A landscape with many peaks, sampled at points; each row gives a point and its height.
From any point a climber takes the steepest step (rise divided by distance) to one of its 2 nearest points. It stops when none of these is higher. Distance is the straight distance between rows; heights are no part of it.
Z_575 height 36.9: [ 10  -5 -13   2 -13  26 -19  21 -32   4 -27 -10  28 -14 -13 -14  16  26
  -9  12 -40  -3   7   2  -6 -13  22   2   4  18 -33   7  13  -9   8  29
  -6 -22  14  34   2 -23 -15   0   2]
Z_567 height 49.0: [  3  -5  17 -26  -2 -14   1   1  24  -5   1  -6 -14   2  13  -6 -23 -44
   1 -12  24  23 -20   2  30   0  -4   6   4  19  10 -14 -32  -7   5 -19
  -5  20 -15 -22   0  35  -4  -2  -5]
Z_323 height 9.0: [-20   3 -45  38 -29  22   3  22 -29   3  -6  19  -5  -5   2 -22  21 -22
  14  18  -6  -7  -3 -19  14 -44  11 -23 -18 -26  13  14  23 -17 -32  45
   5 -24 -10   6   0  -3 -21  11 -29]
Z_28 height 52.7: [ -3   6  33  -3  30 -34 -13 -10  31  10  -5  26  -5   1  -6   7 -17  14
  -7   2  16 -30 -28 -25 -13   7 -27 -16 -22  14  10  -9  -4 -19  -3 -36
  12   6 -17  14 -36   7   2  13  22]
Z_545 height 54.5: [ 33 -18   8 -15 -14   4 -18 -17 -25 -10 -15  -7  -4 -11  -4 -17  -1  26
  27 -11 -15  35  24  24 -13  -3 -15  13   2  25 -31  14  26  27   4   1
   3 -29  16   3  16  -2  -8   7  27]
Z_153 height 47.4: [ 12 -14  -5  -1   4   8 -38  -7 -24   7 -39   2  -4   4 -21   1  22   8
  17  20 -38   7   0   4  -5  -2  13  14  -5  20   0 -18  27  -1  12  14
  21 -30  22  39  -7 -25  -4  28  27]
Z_811 height 37.5: [-20  -4 -17  -1   1   3  -1   0  33   9  12  31 -26 -17   6  10 -16  -6
 -35  21  17 -41 -26 -24  -3  37   6 -29   8  -2  27 -14   2   5 -18 -31
  -7 -19   0  -1 -38  -8  -2   5  19]
Z_429 height 65.2: [ -5   3  -3 -14  28 -37 -28 -22   6   9 -11  22  -5   3 -12   7  15  -2
   1   9   6   4 -16 -27  -3 -10 -17 -17 -25  28  15   4  12 -15   5  19
   5 -20 -23  37 -24 -20   0  30  22]
Z_253 height 49.8: [-49  16 -21 -16  31   3   2  -3 -12  24  15 -18   7 -12  -3  22  -3 -49
  -7  -9 -19  17 -19 -25  10  16  36 -10  18 -10  -9 -30 -46 -16  28  16
  17  23  -5  18 -26   2  42  -2   4]
Z_60 height 3.8: [  7 -10  20 -37  -3 -31   2 -37   9 -17  -1 -22  18  -4  -6 -15 -22  15
   7 -24  -9  35 -14  30 -16  42 -10 -28  -5  20 -31  42  22  28   6   7
 -28 -33   4 -10 -15  15   7 -23  18]
Z_868 height 46.2: [  8   6 -10  -1   1  -6 -23  -1   0   3 -18   1   9   3  -8  -8   0  -5
  -5   8 -17   8  -8  -2   6   1   9  12  -8  16  -7   4  14  -9   7  22
 -12 -18  -7  20  -9 -13  -8  16   8]
Z_191 height 49.7: [-20  -6 -24  30 -11  34   9  13   6 -19   7  28 -37  -3   7  14 -11  -5
 -17  32  13 -43 -14  -9   3   7  23  -5   2 -23  24 -22   6  19 -29 -28
   4  -6  15 -13 -19   0  -9   7   4]
Z_743 height 62.1: [ 12   0  46 -28  21 -28  12 -14  18  13 -16  32   0   6  -9 -16 -13  44
   6 -19  10   3  -7 -29 -23  22 -48  -8 -18  34 -11  13   7 -10   4 -23
 -18 -20   7  11 -28   4   8   3  19]
Z_962 height 53.0: [-31  10   7 -26  23  -4  10  -4   0  10   7 -28   8   3 -16  26 -20 -55
  -9  -8 -18  28 -21  -9  14   8  16  -5  16  -5  -6 -33 -51  -8  16 -16
  10  36  -8   0  -6  23  39  -3  14]
Z_188 height 42.7: [  9 -19  -1  -7 -15  15 -18   0  -2  14 -35  22  -5  -1 -19  -8   1   7
   3  31 -21 -18  -3 -31  -6  -5   5  14   2  21   4 -25  19 -16  -3   4
  13 -41  19  43 -18 -36 -23  22  24]
Z_621 height 7.3: [ 11  -8  27 -11   6 -12  45 -21   3  20   6  15   3  15  -8  12   0  66
  11 -31  18  10  47 -11 -32  33 -31   6   2  15 -22  15   0  13  -3 -33
  -2 -20  11  -9   2   0   4  -5   5]
Z_355 height 41.5: [  1   5 -16  27 -23  40 -28  20 -24   4 -32 -16  14 -22 -13   5  20  -2
   4  -4 -45  -7   7  -9  -4   2  44   4   9  -1 -20   1   7   1  -6  33
  14 -21  28  32  -3 -10 -24   2   6]
Z_778 height 60.8: [-19   9 -25  19 -10  25  -4  28  -6  -2   1 -14   7  -6  12  -1  -3 -11
 -27   0  -5 -20 -13   3   5  16  26 -10  17 -20   4  -7  -9   1  -1  15
  -8   9  10  -5 -15  -3   5  -8  -9]
Z_203 height 43.5: [ 33  -5  17  11 -30  40   8  20 -19  15 -23 -25  15 -14   4 -16 -20   6
  11 -14 -10  14  20  12   7 -34   6  25  14   8 -34   7  -9   4 -11 -11
  -6  19  10 -26  37  14  -9   0 -19]
Z_817 height 27.1: [-14  25 -17  10  14   3 -25  21 -15   4   8 -26  36   3 -11 -14  49  12
 -11  16 -26  -1   8  38 -14 -20  -7 -13  -1 -18 -11  23   2  -6  35  54
  -3  -1  -9  30   0 -36  14 -20  -3]
Z_290 height 22.9: [ -6   0  10   7  21 -15  -3  -3  -7  10  -8   8 -44  11  -7  20 -10 -56
  18  18  17   3 -11 -29  10 -27   2   3 -18  17  35 -30 -17 -16 -11 -13
  16  16 -12   0 -26  18  -4  32   3]
Z_935 height 30.5: [ -1  14 -14  16 -16  21   0  32 -28   7 -16 -35  25   1  -2 -18  15  24
  -7   6 -25  -7   2  19  -8 -33   2 -10   1 -19 -20  19  12 -11   0  17
   2  15   4  15  31   0  -3   3 -25]
Z_439 height 28.3: [ -7   1 -27  30 -26  20  -4   4 -10  -5  -7   5   8   0  -5  -7  -2 -11
  -6  11 -16 -11 -25  12  11   7  34  -4  -7 -11  -6  15  30   5 -18  22
   7 -26  -3   3  -5  -6 -24  -7  13]
Z_768 height 61.9: [ 40 -12  15 -27 -14  16   1  10 -23  12 -16  24  -8  -9  -2 -39   3  -2
  19  17   2  27  14 -12  22 -43 -20  10   2  42 -21  16  -2 -26   6   8
 -14 -13   6  -7  24  -1   0   1 -17]
Z_234 height 15.4: [  2  -3  -9   3  10 -15 -14 -20   2   0 -18  -1 -19   6 -12   6 -22 -51
   9   4  -6  15 -20 -11  24   8  31   2 -11   9   3 -11   2  -7  -9   8
   0 -17   3  -3  -9   9  -2  23  14]
Z_422 height 36.4: [ 18 -21  19   2 -10 -14  17 -27  34 -34  16  49 -21 -11  17   4  14  20
  32  13  35 -32  10 -14 -22 -18 -12  -2 -19   4  30 -14  10   3 -11 -51
   5  13   1 -34  32   8 -15 -11 -20]
Z_848 height 13.4: [  3 -11  13   8  -5   1   1 -34 -14  -5  30 -19  11  15  -5  21  27  40
  46 -35  -2  30  46  43 -43  25   2  -1   9 -19 -20  21  16  46   7   5
   4 -15  -4 -18  11 -19   9 -26  11]
Z_496 height 17.4: [ -7  -2  21  19   8 -24  11 -17  20 -14  42 -26  28  20  -6   1  24  14
  -1 -21   3  17  19  53 -29  17 -25  -9 -12 -38   3  42  -3  51  26  29
  -7  15 -21  -4  -5 -16  13 -43  -5]
Z_898 height 47.0: [-31  12 -25  20  35  -1 -10   1 -16   6  16  -3 -24   1   5  22  11 -51
   0  16   8  -5 -17  -8   8   5  35  10  -3 -11  23 -23 -16  10   0   5
   9  11   1   4 -27  -5  14  21   1]
Z_921 height 45.7: [ 10   2  21   1   5 -27  23 -15  29 -25  16  43  -1   4   3  -5   2  32
 -11   0  22 -30   6   6 -17   3 -23   3 -17   5  16  -1  18   9 -16 -27
  -9   6  -4  -9  15  17  -5  -6 -10]
Z_144 height 13.3: [ -3 -14  -7  12 -18   8   1 -21   4   4 -27   2 -28 -14 -18  -5 -37 -54
  22  12 -18  27 -19 -17  32   6  49   2  -2   6  -6 -21   6  -8 -33  16
  -4 -39  16 -22 -12  11 -14   9  18]
Z_477 height 17.3: [ 13 -11 -11  29 -54  39  21   8 -24  -9 -21   9  -9 -13 -24 -36 -33  15
   0   6  -9  -4  -3   3  26 -35   7  -2 -10   1  -5   3  20  -4 -37  -6
   8 -19  -6   4  16  22 -21   7 -15]
Z_554 height 20.3: [ -3  10  13 -23   2 -24   3 -13  11   1  40 -31  37  14  13  -7  25  17
  16 -23   1  35  16  36 -13  -9 -34  -4  -1 -24 -12  44  -7  27  40  36
 -15  15 -24 -11   1 -10  19 -41  -3]
Z_865 height 17.6: [-40  27 -36  45  -2  19  -5  29 -16  -2  19 -25  15  -1  24  -6  32 -23
 -13   8  -2 -24  -7  12   4 -16   7  -6   1 -40  10  22  -3  10   6  42
   6  17  -3   8  -3  -9   8 -13 -14]
Z_678 height 23.4: [-33  21 -30  35 -14  34 -12  42 -36   8   1 -36  21   3   9 -14  36  12
 -10  11 -17 -23   4  16 -12 -29   4 -24  11 -38   2  24   9   0  16  44
   2  13   4  25  23  -8   4 -11 -36]
Z_122 height 46.5: [-40  23 -24   3  29  -4 -10   5  -4  -1  23 -15  -1   1 -11  19  -1 -50
 -10  -5  -6  11 -15  11   5  17  28  -1   5 -13  10 -13 -27   8  23   9
  15  16 -11   8 -23   2  30  -8  12]
Z_31 height 33.2: [-29  -6 -10  -8   3 -10  10 -10  25  -3   5  19   3  -4   0  -4 -14  13
 -47   6   6 -35 -31 -11   3  69  -4 -40   2  -3  10  -3   1   1 -21 -27
 -10 -24 -10   4 -33   0   0  -8  24]
Z_425 height 52.1: [  6   8  17 -19  -2  -1  10   7  16   4 -12 -15   6  -1  -2 -15 -34 -31
 -21  -9  -5  12 -19   1  38   8   8   3  28  10 -10 -17 -40 -20   0 -13
 -13  23   0 -28   1  23  14   2  -2]
Z_709 height 65.8: [ 20   0   9 -41  -1  -6   5  15 -18   6   5   6   2   3  24 -31  12   5
  20  -1  22  27   9   8  16 -27 -31  13  -1  27 -25  15  -8 -17  12   7
 -18   8  -2 -21  25  -4  -4  -8 -22]
Z_601 height 50.1: [ 20  11  16  -9   2  10 -17  14 -10  19 -16 -40  33 -16   0   1   3   6
  -3 -12 -31  32  19  27   0 -19   5  12  11   3 -20  -1 -17   4  17  15
  -6  19  -4   4  13   8   3  -8  -6]
Z_405 height 58.7: [ 16 -10   5 -16   6 -24 -24 -21  14  18 -19  31 -17   2  -8  -4 -11  -3
  11  32   0   1 -20 -39   4 -22 -15   2 -27  33   9 -10  19 -25  -6   4
  -9 -38 -24  28 -20 -19 -16  30  21]
Z_711 height 55.8: [ 13 -19   5  -1  -2 -14  25 -11  21 -39  40   9   9   6  17  -7   6  30
  24 -22  20   4  -4  17 -14  10   7  -6 -20  -9   0  22  11  26 -14 -23
  -8   3  -7 -42  34  15 -20 -21  -8]
Z_565 height 9.4: [  6  -6   4  -6   8 -16  35 -19 -18  33   9   7   4  38   5  25  37  63
  22 -13  33   9  68 -19 -19  25 -29  11  19   4 -26   9 -28 -15  32 -22
   4   2   2 -13  21 -20  13  -2 -14]
Z_843 height 52.2: [ -5  14 -26  -2 -30  15  22  26   0   3 -11  -7  23 -15  28 -12  -2  13
 -58 -12   6 -39 -15 -22  -4  22  -8 -22  23  -5  -5  27   9 -17   2  30
 -18  -5  11  18 -20 -15 -12 -14 -20]
Z_220 height 60.5: [ 11 -10   2  12   5 -17   1  -9  11 -31  42 -10   3   6  24   9  18  10
  16  -7  23  -2   7  23  -6 -10   3   6 -11 -23  17  11   5  24   6 -14
  -1  20 -12 -28  31  21 -13 -12 -13]
Z_274 height 32.3: [ -1  -5  11  17   2   4  22   4  30 -17  14  14 -19   5  -5   7 -22  12
 -25  23  12 -37  -2   0  -3   3   0  16   6 -16  21 -15   3   2 -29 -51
  11  12  13 -19   9  15   1   4  -1]
Z_816 height 13.8: [-21  15 -45  35 -15  15  -6  36 -38   2   3  -3  -2   0  12  -9  44 -20
  -7  26   3 -20  -2  -6  12 -28  14  -6  -7 -20  18  18  12  -3  -6  39
   0  -3  -3   9  -1 -16  -5  12 -21]
Z_461 height 11.2: [  3 -24  13 -24  16 -16   7 -25  -8  29  24 -20  25  13   7  21  12  35
  29 -33  21  37  44   8  -8  26 -11  18  18 -13 -27  -3 -19   7  23 -19
   6   8 -19 -19  23 -17   5 -21 -12]
Z_689 height 58.0: [ 39 -26  21 -23 -16  16  -3   2  -6   8  -8  33 -26  -3   7 -22  -6   9
  42   8  23  12  19 -10  10 -28 -28  16   2  42  -8  -9   7  -4  -1 -16
  -2 -11   0  -9  31  -3   1   0   3]
Z_330 height 53.1: [ 23   2  11 -27   2  -6 -16  -4 -10   8   7 -27  26   3   7   6   6  15
   8 -28 -12  48  27  29 -11  -3 -17  12  12   2 -18   6   2  15  28  12
  -4   4  -1  -3   5 -13  11  -7   8]
Z_462 height 15.0: [  3   6  11  12   4 -13  17 -13   3 -20  49  -6  24  22  -2  18  21  42
  23 -24   8  11  37  45 -36  13 -16  -5  -9 -37  -5  44  13  52  12  15
  -5   0  -4  -7  10  -7   6 -35   3]
Z_12 height 10.3: [  3  -6  -4 -28  14 -22  22 -17 -14  30  21  -3  17  28  16  18  38  40
  34  -5  19  29  59  -4  -6  16 -26  17  22  10 -42   8 -21 -13  19  -7
   8   9 -17 -19  42 -17   7 -17 -14]
Z_958 height 57.7: [ 16  16  49 -24  22 -43   5  -9  25  25  -3  34   1   1 -12   2 -14  39
  -6  -9  23 -23  -9 -29 -14   1 -56  -9 -16  19   0   3  -8 -30   6 -33
  -6   9  -2  16 -34  -2  10  10  11]
Z_312 height 28.4: [-16   1 -27  -1  25  -5 -23  -6   3  21  -9   4  -6 -10  -3  22  -2 -35
 -11  -4  -7  -2 -18 -43   0  18  24 -13  -5   4  10  -9 -11 -14   6  32
   6 -18   9  22 -29 -26   5  16  15]
Z_840 height 51.1: [ 28 -10  13   5 -17  -6  46  -7  27 -37  17  29  -1   1  14 -23  -1  41
  15 -17  26 -12   0  15  -8  -3 -22  -8 -10  10   0  14  21  18 -25 -35
 -14   5  -3 -28  37  22 -16 -18 -15]
Z_112 height 60.3: [  1   0   2   3  26 -12 -20   9   1 -14  19 -17 -16  11  -3  15   3 -29
  13  -1   7  11   3  16   8 -13  -4  15 -10  -9  31 -10  -5   6  14  -5
  15  26  -8  -1   0  16   2   8   9]
Z_654 height 57.0: [-17   0  -3   3  25 -38 -24 -16  21  11   4  28 -16  -5  -1  11   3   4
 -23   8  13 -24 -29 -36 -10   5 -19 -27 -19  17  28   4   3 -13  -4  -3
   5   2 -33  17 -37  -7  -2  11  14]
Z_861 height 66.5: [ 23 -21  36 -33  13 -22  -3 -16  12   9  -5  28 -16   2   8 -16 -10  28
  26 -15  26  15  -2 -25  -7   5 -35  -2 -13  42 -22  -5   8  -5  13 -26
 -13 -13  -7  -5  -6   3  -8  -1   9]
Z_163 height 37.0: [  1   0  -4  17 -12  14   8  18  11  -8  -3  15  -2   3   7 -10 -20  18
 -31  19  11 -44  -3   5  -3   6   2  15  11 -14  15  -9  17  -7 -25 -11
   2  11   1   4   0  -3 -10  10  -8]
Z_759 height 54.9: [-29  24 -13  21  12  24   4  36   0 -10   9 -30  15   2  13  19   0   5
 -26  -6  -9 -35  -4  18  -4  14  13   6  28 -34   8 -15 -21   0   0   2
  16  33  18   2   1  -9  15  -8 -16]
Z_886 height 5.1: [  2   8  15 -28  -8 -14  17 -17  10 -17  15 -18  24   9  -7 -12  -9  38
  15 -36  -5  34  19  40 -34  41 -24 -13   2  -1 -31  48  24  40  -2   7
 -17 -27   4 -15  -5   6   0 -35  17]
Z_130 height 56.3: [-40  -1  14 -12  25   1  14  -5  -9 -16  25 -10 -13   7 -14  27 -21 -47
  -6   0   7  13 -19 -12  15   8  13   0   8 -23   1 -39 -56   9   7 -31
  15  34  -3 -22  -4  32  30  10  29]
Z_93 height 25.4: [-11   9 -39 -20  11 -19 -18   1  14  20   0   1   5 -15  13   6  10 -26
 -32 -10  -2  -5 -15 -38   6  23   3   2  -5   5   3  11   7 -18   4  57
 -15 -19  -6  27 -18 -29  -6  -5   3]
Z_997 height 46.0: [ 14   8  -8 -22 -32  17  16  17   2  11 -29  15  14 -11  12 -26 -13  22
 -37   9   4 -37 -13 -31   0   4 -12   0  22  12  -7  12   3 -44  -5  24
 -24  -9   4   9 -14 -22 -11 -15 -27]
Z_736 height 55.6: [-12  11 -21  -3 -11   9  16  13   2  10  -9 -15  16  -7  -2  -9 -24 -26
 -23   1 -12   4 -21  -8  25  17  31  -8  16   1 -16 -10 -22 -15  -7   7
 -16   9   2 -24  -9  13   2  -6  -3]
Z_23 height 22.6: [-19  12 -42  -3   3   3   1  15   8  14   9  -1  12 -27  24  12  12 -27
 -44 -25   8 -18 -14 -31   4  32   7 -19   0 -15  17  29  -4   4  16  56
 -14  -7  15  29 -28 -32  13 -14   0]
Z_796 height 35.9: [ 14   5   4   3 -15  19  22  30 -25   8 -30 -22  23   0   5 -27   0  33
 -16  13  -4 -25  11   8   3 -37 -18   1  17 -14 -18  13  -2 -22 -10   7
  -4  23  11   5  41   4   3   7 -43]
Z_966 height 61.8: [ 19 -20  31 -22  24 -23 -16 -22  12   3   2  49 -21  -3  10  -4   6  17
  61  -5  36   5  -7 -35 -21 -18 -36 -13 -27  33   5 -15   8  -2  -2 -41
  -1   0 -15 -12   3  -1 -15  -2   7]
Z_120 height 23.1: [ -5  17   9  -5  -1  -7 -10   8  -5   0  20 -24  34  11  -4  -1  30  12
   6  -5 -24  25  12  48 -14 -17 -23  -4  -8 -19  -8  33   6  20  37  46
  -7  16 -16  18   4 -15  19 -31  -3]
Z_551 height 40.5: [ 35  -2  10  -1 -26  31  27  17 -24   4 -26 -17  22  -6  -4 -28 -23  45
  -7 -13 -11  -8  17  16  -8 -26 -13  10  11  -1 -29  18   6   5 -22 -14
  -8  22   8  -9  43  10  -6  -2 -28]
Z_40 height 34.1: [-14 -19  -1   2  16  25 -23 -14   0  12 -40  -6 -13 -12 -16  36 -17  -9
  -7  -3 -23  -7 -21 -31  -5  37  30 -25  15   4 -16 -23 -16   3   6  -6
  18 -23  29  31 -39 -16  -3  16  36]
Z_123 height 60.4: [-24   4   6   5  12   8  10   2 -14 -21  13  -1 -37   7  -1  20 -20 -62
   0  16   6   3  -9  -6  17  -2  31  10   8 -11  16 -46 -28   4 -13 -26
   6  29  13 -24  -9  33  21  22   0]
Z_753 height 30.6: [  4 -13  -1  16  -6  -5  -8 -23  23 -38  11  35 -32 -11   6  -2   6 -25
  12  14  15  -4  -8  -2  -2 -30   6 -10 -24   7  42 -15  25   3 -10 -23
  -3   5 -17 -28  15  21 -12   9  -3]
Z_391 height 31.7: [ 18 -16  16  22 -11   0  13  -9  24 -39  10  29 -26  -3  16   8  -9   5
   3  19  30 -42   5   6 -10 -19  -5   6 -13 -10  40 -17   1  -2 -25 -44
  15  20   5 -38  24  31 -12   0 -19]
Z_231 height 37.8: [ -1 -18 -12  10   2  11 -22 -20   6  14 -27   8 -28  -2 -15  13 -10 -23
   8  12 -22  -8 -21 -36  -1  18  18  -2  -3   3   1 -25  13  -5 -10   4
  21 -41  27  31 -25 -18 -18  23  29]
Z_438 height 61.1: [ 26 -18  25  13   0  20  -9   4   2  -6 -15 -11 -21  -1 -16  12 -25 -18
  20  -2 -11  16   1  22   6   0  24  23   6   6  -6 -23   1  25  -1 -28
  13  10  21 -15  19  18  -1  24  21]
Z_704 height 55.0: [-16  12 -36  45 -22  43   6  31 -13 -12   2   9 -19  -7   6   5  -1 -21
 -10  11   0 -30 -12  -1   9  -3  39   1   9 -26  13 -11   4  13 -15   4
   6  -3  21  -7 -13  -9 -10  17  -8]
Z_742 height 21.7: [ 17  -6   6  22 -41  36  21   9  -2  -3 -31  -5  -5 -13 -17 -24 -46  -9
  -9   6 -11   1 -10   4  26 -12  33   6  15   3 -14   1   6 -13 -32 -11
  -8 -17   2 -27  -2  15 -25  -3  -8]
Z_199 height 40.9: [ 12  -7  21 -16  11 -34  22 -19  16 -14  21  44 -14  -1  22   4  32  38
  22   1  41 -22  24 -17 -18 -10 -35   3 -15   5  19  10  -2  -1  -6 -26
  -7  17   2 -12  30   6  -7 -12 -25]
Z_764 height 56.1: [  6   3  18 -11  20  -4 -30   2   1  -1  17 -27  10  10  -1  17  11 -13
  18 -20   1  36  14  25  -1   0 -10  12  -8  -9   1  -6  -5  17  32   1
  13  24  -3  -3  13  -1  14   1  12]
Z_904 height 57.9: [ 24  -8  10   1  -6  16 -24  -7  -5   2 -27 -24   4 -13 -13  -6 -16  -2
  14  -9 -21  28   3  29  -2   9  19  10   9  10 -19   1  15  26  -2 -13
   3 -21  22  -1  13   9  -2  15  23]
Z_32 height 57.5: [ -2  17  11 -37  12 -27   1   2   4  16   1 -20  22  -1  12 -14  -1 -25
 -17  -6   1  13   0   4  25  -9 -24  12  12   5   5  -2 -31 -26  25   8
  -4  34  -3   3   4  12  14  -6 -20]
Z_327 height 48.9: [-25  25 -21   3 -12  -6  14  20   4  -8  11 -12  27  -4  16 -21  -3  25
 -41  -2   3 -34 -25   8  -1  15 -17 -20  10 -19   1  31  12 -18  -4  23
 -18  11 -15   5  -9 -10  -2 -18 -17]
Z_525 height 49.1: [-38  14  -3   2  21  -4  12  10  12 -13  24 -34  19  10  -7  26 -11  -6
 -35  -5  -4 -20  -3  20  -1  24   3   2  22 -44  15 -19 -34   1   2 -14
  12  42   9  -2   0   5  36 -16   2]
Z_670 height 48.2: [ -8   1  20 -29  21 -26  23   0  33   8  17 -32  29   2   7  14 -20 -13
 -26 -37   2   6   1   7  16  16 -20   2  15 -20  10 -10 -53  -9  16 -20
  13  44  -4  -4   4  12  33 -12 -11]
Z_68 height 66.4: [-10  -8  10   3  25 -25  -2  -7  23 -24  34 -14 -14   4  29  23  11 -18
   6  -6  22  -7   2  15   2 -10 -10   5 -21 -11  37  -3 -17  11   2 -16
  11  30 -11 -19  11  30  -4  -4  -9]
Z_520 height 31.9: [ -9  15 -22  10  -8  25 -26  24 -29  14  -4 -24  25 -12  -3 -13  40  10
  -9  17 -37   3  -1  11  -6 -23  18 -16  -2  -2 -27  34   7  -5  17  57
 -11 -10  -2  39  11 -19  -7 -15 -11]
Z_926 height 43.0: [-13  -1  -9  25  -3   2   3  -4  31  -9   8  45 -35 -13   7  -3 -13   2
 -20  40   9 -33 -21 -15  -5   9   9 -14  -5  -5  38 -18  21   0 -34 -45
   5 -13 -12  -2 -18  -2 -10   2  11]
Z_459 height 46.4: [ -9  11 -23  24   0  32 -30  29 -15   1 -14  -8  -9  -7  -2  16  22 -20
  -8   7 -22  -8   5  -8   1   6  37   8   9  -4   4 -24   4  -1  10  17
  17  -6  20  18 -12 -16 -10  14  -4]
Z_844 height 26.4: [  2  -8   5  24   0  -7 -15 -12   8 -21   6  21 -44   0  -7  16  -9 -50
  15  16  14   9  -5  -5  17 -24  21   4 -23  10  34 -25  16  -1  -9 -18
   9   0 -13 -18 -10  30  -7  28   2]
Z_773 height 50.6: [-24  19 -43  40   7  26  -9  24 -21  -1  13   0 -13  -5   2  18  27 -47
  10  10   3  -9  -4  -2  11   4  41   5  -6 -20  16  -6   4  17   0  30
  14   1  13   0 -20 -11  -2  11  -1]
Z_664 height 11.4: [ -8   2 -27  40 -45  26  12  17 -32  -5 -16   8 -20   0  -4 -25  -1  -1
   7  20   1 -12  -7   4  29 -48   4 -12 -11 -21   8   5  26 -19 -31  13
   8 -10 -17   2  17  11 -11  11 -37]
Z_779 height 12.2: [  0 -22  23  -7  -1  -9   3 -32 -13  16  12 -33  24  13   1  28   6  34
  30 -44   4  56  49  27 -38  39   1   2  19 -11 -35   4  -6  24  11 -10
  -4  -6  -2 -12   8 -28  12 -21   5]
Z_291 height 8.3: [ 29   2  14  -7  -6  -1  46 -11  -7  24  -6  27  -6  25  -2  17  25  75
  10 -16  22 -13  65 -23 -23  19 -31  16  12   9 -17  13 -12  -2   5 -37
   1  -7  15  -2  23  -8  11  -5  -4]
Z_829 height 17.7: [ 16  -1  -4  -7   4 -11 -14  -2  -9  13 -16  14 -23   5   0  -3  -8 -45
   7  15   0  14  -3 -18  32 -31   7  14 -11  25  22 -16   6 -22   0  22
  -3 -13 -15   3  -2   9  -7  21  -3]
Z_480 height 31.3: [-17  -4  -9  -4  29  14 -15   5   0  11 -15  -8 -14  -5 -10  26 -11 -16
 -15  -1 -13 -20 -21 -29   0  25  16 -10  17  -2   5 -35 -24  -7  18  -5
  14   8   6  24 -39 -16  15  19  12]
Z_697 height 32.7: [ -1   5 -33  26 -18  12 -11   4  -3 -20   0  17  -1   4  -7 -12  23  13
  -4  27 -17 -21 -11  19  -5 -10   6  -3 -22   2   3  10  40  13 -11  21
   0 -38  -2  20  -1 -14 -15  17  15]
Z_44 height 52.6: [-14  10  17 -25  21 -45   6  -3  19   4  13  -8  16   3  25   6   1 -12
 -28 -14  24 -14   3   7  11   3 -29  14   4 -12  21   3 -43 -21   6  -6
  19  45 -10   0   8  14  19  -7 -23]
Z_928 height 64.3: [ -4   3  12   0   5  21  -2   5  -1 -13   1 -26 -20   5 -14  15 -26 -49
  13  -4  -4  23  -3   8  24  -1  34  10  18   4  -8 -26 -34  14  -2 -26
   5  23  22 -19  12  34   6  19  15]
Z_379 height 61.7: [ 15  10  10 -22  -2 -20   5   3   7  -8  10  -1  16   1  18 -14  -9  -9
 -13  -9  13  10  -9  11  16 -16 -22  11   0  15  -8  14  -6 -13   5  10
 -20  17 -10 -15  11  20  -6  -3 -15]
Z_129 height 41.9: [ 12   6   3  -4  -1   2  -7  14  -7   0  -8  -5   2  12  -7 -12  -3  21
 -18  16  -8 -11   4  12   3 -11  -3  11   7   4   6  -8  14  -6   1   3
   4   4   2   9   8  -3   3  10  -2]
Z_518 height 51.2: [ 21 -16  11 -14  11   5 -25 -15 -30   8 -35   2  -1  -7 -22  -7  12  26
  13   6 -24  30  16   6 -17  -3 -16   5 -10  27 -18   0  26  15  16   1
   6 -22  17  25  -3 -10  17  21  33]
Z_767 height 20.1: [ 22   0  15  -7   6  -7 -17   1  -5  12 -14  23 -40  10  -5   7   6 -30
  21  26   9  -2   0 -16  12 -45 -20   9 -12  21  39 -29  -6 -32   2 -11
   5   5  -5   4  -4  14  -4  23  -7]
Z_143 height 37.9: [ 11 -10 -15   3 -17   9  -8  -1  -4 -10 -12  35  -9   0 -13 -10  15  32
   2  35 -20 -17  -8 -10 -12  -1  -9   3  -6  29   4  -4  43   4 -14   6
   3 -47  11  46 -11 -30 -22  16  15]
Z_142 height 57.6: [ 25 -33  25 -18   5   4 -13 -13   1  10   6  41 -38   7  12  -9   3  13
  65   4  31  18   5 -20  -7 -21 -17   9 -19  30   7 -26  20  -1  -2 -29
  14  -8 -10 -26  25  -1  -6   5  -3]
Z_278 height 44.0: [-23  -4  16  -5  19 -28  17  -7  24  -8  38 -29  23  11  -7  34  -6 -13
 -25 -30   0   1  15  30  11  18 -11  -2  14 -55  21   1 -54   5  23 -32
  11  36   4  -1   0  11  35 -27  -3]
Z_164 height 36.3: [ -2  -8  -1  34 -17   7  12 -12  32 -31   1  42 -35  -7  -1   3 -15  -4
 -12  26  11 -16 -16   2   3 -15  17   3 -13  -2  42 -18  30   6 -41 -31
   5  -3 -16 -31   0  22 -11   5   7]
Z_431 height 24.7: [ -2  -1 -16  32 -36  47   4  15 -15  -4 -24  -7   6  -7 -19 -11 -25 -14
  -2   3 -22  -8 -14   7  13   5  48   5  12  -8 -22  -7   3  11 -26   2
   2 -17  19  -5   2   6 -20   3   4]
Z_193 height 2.3: [  5  -2  -3 -30   6 -35  -8 -41   7 -14 -18 -21  17  -6 -11 -16 -10  -3
  -1  -9 -25  29 -21  20  -3  27  -4 -12 -13  19 -21  37  26   8   6  35
 -22 -38  -5  11 -16  -1  -6 -13  21]
Z_570 height 56.4: [ -8  23  -4  -8  -1 -25   4   9  13 -14  12 -24  29   7  10 -16 -10   3
 -27 -11   3  -5 -18  25   4  11 -12  -3   4 -14  -9  23   5  -9   5  14
 -16  24 -20 -10  10  12   6 -21  -6]
Z_98 height 52.0: [  5 -10 -10 -16  -6  -9 -24 -18   7  24 -21   9  -4  -9 -15  -7  -6 -19
   1  20 -13  10 -14 -50  17  -5   7   9 -16  23  -2  -4  14 -33  -8  34
  -9 -35  -1  19 -19 -24 -15   9   5]
Z_805 height 6.3: [ 10   5  17 -27   2 -19  30 -18  -2   3  10  -6  18   8  -6  -1   3  50
   5 -39   0  31  39  12 -29  39 -25   7   0  12 -23  20   6  24   3  -5
 -21 -17   6 -11   5   1   4 -14  10]
Z_698 height 46.6: [ 13  21   8  10 -14  21   3  26 -16  13 -25 -39  22  -5   0 -15 -20 -20
  -1  -6 -30  21   5  11  17 -26  27  19  25   6 -30  -4 -21  -4  -2   1
 -13  23   0 -10   8  16  -9  -1 -21]

Where does a climber stop that starts at each point below?
Z_391: Z_68
Z_323: Z_68
Z_234: Z_926

Call two points neighbours if one is among the 2 nearest of the other. Go from one point of each pair to the other, from neighbour to neighbour, staying as high as possible. Name the lowest point that can't be avoided.
Z_379 / Z_861: Z_142
Z_778 / Z_379: Z_567
Z_429 / Z_68: Z_391
Z_429 / Z_861: Z_28
Z_843 / Z_861: Z_327
